A landscape with many valleys, sampled at points; each row gives a point and its height.
From any point a ball rolls to the lowest of the 4 points nearest to it. It stops when none of these is lower. Distance is the straight distance between rows; heights are no part of it.
Q194: [176 111 127 142 122 128  90 178 117 151 127 151 117  75 143 175 144 126]  height 7.09
Q454: [100 100  92 122 130 140 143  84 170 118 106  85 121 157 138  93 138 159]  height 3.47
Q568: [123 208 171  77 115 109 159 132  90  78 105 175 157 135  84  94 112  89]  height 6.42
Q345: [ 93  93  78 122 139 140 136  83 178 118 118  65 117 154 142  93 146 165]  height 2.45
Q651: [166  61  89 157 122 184  81 125 138 171 154 141 104 138 171 188 154 151]  height 5.76
Q469: [138 194 160 135 105  63 167 180 107 112 124 185 170  95 110 131 106 104]  height 6.68
Q259: [113 133 145 129 129 120 169 119 130 137 137 118 145 131 120 105 108 126]  height 3.94
Q66: [ 97 132 123 122 126 136 160  97 125 113 125 111 123 163 109  84 113 126]  height 1.68
Q726: [107 145 136 119 126 117 173 116 110 108 122 116 116 156 106  87 114 108]  height 4.32
Q561: [104 179 155  86 120 108 153 123 108  69 103 124 112 166  97  73 124 106]  height 5.11
Q341: [119 158 146 117 117 100 173 121 108 115 124 134 134 129 106  98 119 105]  height 2.81
Q564: [134 170 152 131 107  84 176 147 101 115 131 149 150 114 110 118 119  97]  height 4.40
Q644: [138 177 157 113 107  78 177 150  96  92 122 169 163 120  97 112 115  94]  height 5.49
Q116: [ 84 154 134 103 133 126 151 105 115  96 124 100 104 177  98  76 123 113]  height 5.25
Q20: [164  72 107 153 144 159  81 126 129 172 154 125 105 131 159 177 146 141]  height 6.32
Q254: [129 160 164 139 124  94 157 165 125 155 142 156 150  85 124 144 104 112]  height 5.65
Q538: [135 185 155 101 111  92 173 137  92  84 111 155 152 129  96  98 123  92]  height 3.10
Q165: [104 108 119 118 125 142 151  89 151 114 118 109 139 151 128 100 123 147]  height 3.82
Q589: [ 86 110  86 119 140 151 143  88 170  99 106  77 122 187 132  87 128 154]  height 4.15
Q956: [129 135 165 120 123 117 146 140 139 141 134 145 155 105 125 138 111 127]  height 4.91
Q400: [124 145 157 127 117 107 169 139 128 145 138 136 151 111 122 126 109 117]  height 4.47
Q439: [152  83 118 156 145 140  86 123 143 160 148 102 103 124 150 157 150 141]  height 5.50
Q556: [164 146 148 141 115 137  88 189  96 151 120 189 145  51 136 193 116 125]  height 7.33
Q995: [ 73 120  94 112 142 165 148  86 157  92 119  81 120 207 106  83 118 155]  height 5.17
Q447: [ 79 165 136  98 139 123 146 107 127  82 115  94  91 193 100  72 128 114]  height 6.34
Q471: [172 117  92 171  95 135  91 179  74 186 136 201 131  33 158 196 142 111]  height 8.19
Q277: [114 114 120 116 119 132 148  96 157 120 118 116 141 142 136 108 119 143]  height 3.36
Q549: [155  71 106 150 144 172  76 109 139 161 151 108 105 144 161 166 151 155]  height 5.51
Q262: [148 150 162 132 125 124 114 183 131 147 127 163 145  64 134 167 112 131]  height 6.90
Q470: [124 119 149 127 126 127 155 118 145 138 126 130 151 120 134 126 108 139]  height 3.37
Q684: [139 171 161 138 122  81 172 162 109 130 139 163 149 101 113 127 108 107]  height 5.59
Q436: [132 179 168 148 121  83 157 181 116 158 138 170 152  70 116 149 105 112]  height 6.33
Q703: [170  92 127 153 134 132  86 145 130 153 134 122 107 107 146 163 153 129]  height 5.87
Q224: [148  42  71 158 145 172  51  91 170 149 138  86 123 179 173 167 162 167]  height 4.88
Q453: [138  57  96 149 160 169  62  80 168 159 143  77 118 157 165 151 140 169]  height 4.19
Q385: [122  83 114 129 141 126 117  94 172 130 117  85 125 126 150 114 143 153]  height 0.64
Q280: [141 162 174 135 124 126 118 188 116 160 131 180 143  59 129 177 103 130]  height 7.02
Q539: [173 105  93 164 117 147  89 171  88 176 145 167 109  64 153 188 154 113]  height 8.04
Q152: [161 124 145 127 124 121 105 167 139 137 125 153 138  81 135 165 129 138]  height 2.58
Q333: [148 111 146 121 129 124 115 143 153 136 128 130 143 102 143 149 129 139]  height 4.36
Q977: [170  94  92 156 123 160  92 158 102 185 148 156 107  86 155 181 154 117]  height 7.70
Q954: [175 120  99 164  99 135  89 182  79 158 128 183 125  42 151 188 145 108]  height 7.84
Q714: [118  69  99 139 163 135  87  76 162 151 139  59 113 145 149 120 142 156]  height 4.28
Q76: [ 56 157 124  98 156 142 130  95 151  89 128  67  88 222  87  74 135 130]  height 6.88
Q602: [118 166 139 107 117 104 169 124 101  90 120 128 128 147 103  91 118 101]  height 3.71
Q749: [ 87 117 108 113 134 157 151  87 151 102 118  94 120 179 122  89 121 146]  height 4.97
Q685: [163  84 101 159 128 162  93 145 116 182 146 139 100 111 160 181 146 126]  height 7.01
Q672: [ 74 137 120 115 135 156 149  93 131 100 127  90 106 192 104  79 109 133]  height 6.48
Q750: [116 192 153  84 113 106 163 123  99  75 104 146 136 148  94  86 119  96]  height 5.21
Q285: [118 233 180  82 122 100 157 138  82  85 119 191 169 124  86  99 100  85]  height 7.68
Q286: [ 57 141 118 101 150 149 130  96 138  82 131  74 104 218  98  79 126 134]  height 6.40
Q248: [155  52  92 154 139 176  66 104 150 158 146 110 112 161 176 176 147 162]  height 4.99
Q131: [129 102 139 127 125 123 128 120 165 133 118 120 143 120 146 129 138 147]  height 2.25
Q943: [ 96 170 135  91 135 118 156 114 114  81 117 113 106 172  89  73 127 107]  height 6.07
Q908: [135  66 113 142 158 134  87  87 156 153 146  83 113 137 157 145 142 153]  height 2.35
Q113: [138 207 166 110 105  78 163 160  89  84 123 192 170 110  91 112 100  97]  height 6.78
Q655: [151  88 128 140 147 124  90 123 151 145 133 105 112 118 145 144 149 146]  height 4.50
Q793: [172 129 121 162 105 133  85 192  87 145 116 194 135  46 139 190 137 121]  height 7.59
Q292: [107  84  88 130 147 127 116  79 173 128 122  67 123 141 147  99 148 158]  height 2.72

Write out the way that a ball takes from each point below.
Q685 | Q651 Q248 Q453 Q908
Q469 | Q564 Q341
Q436 | Q684 Q564 Q341
Q556 | Q262 Q152

For each start below, name the point where the ball stops.
Q454 | Q385
Q793 | Q152
Q672 | Q66
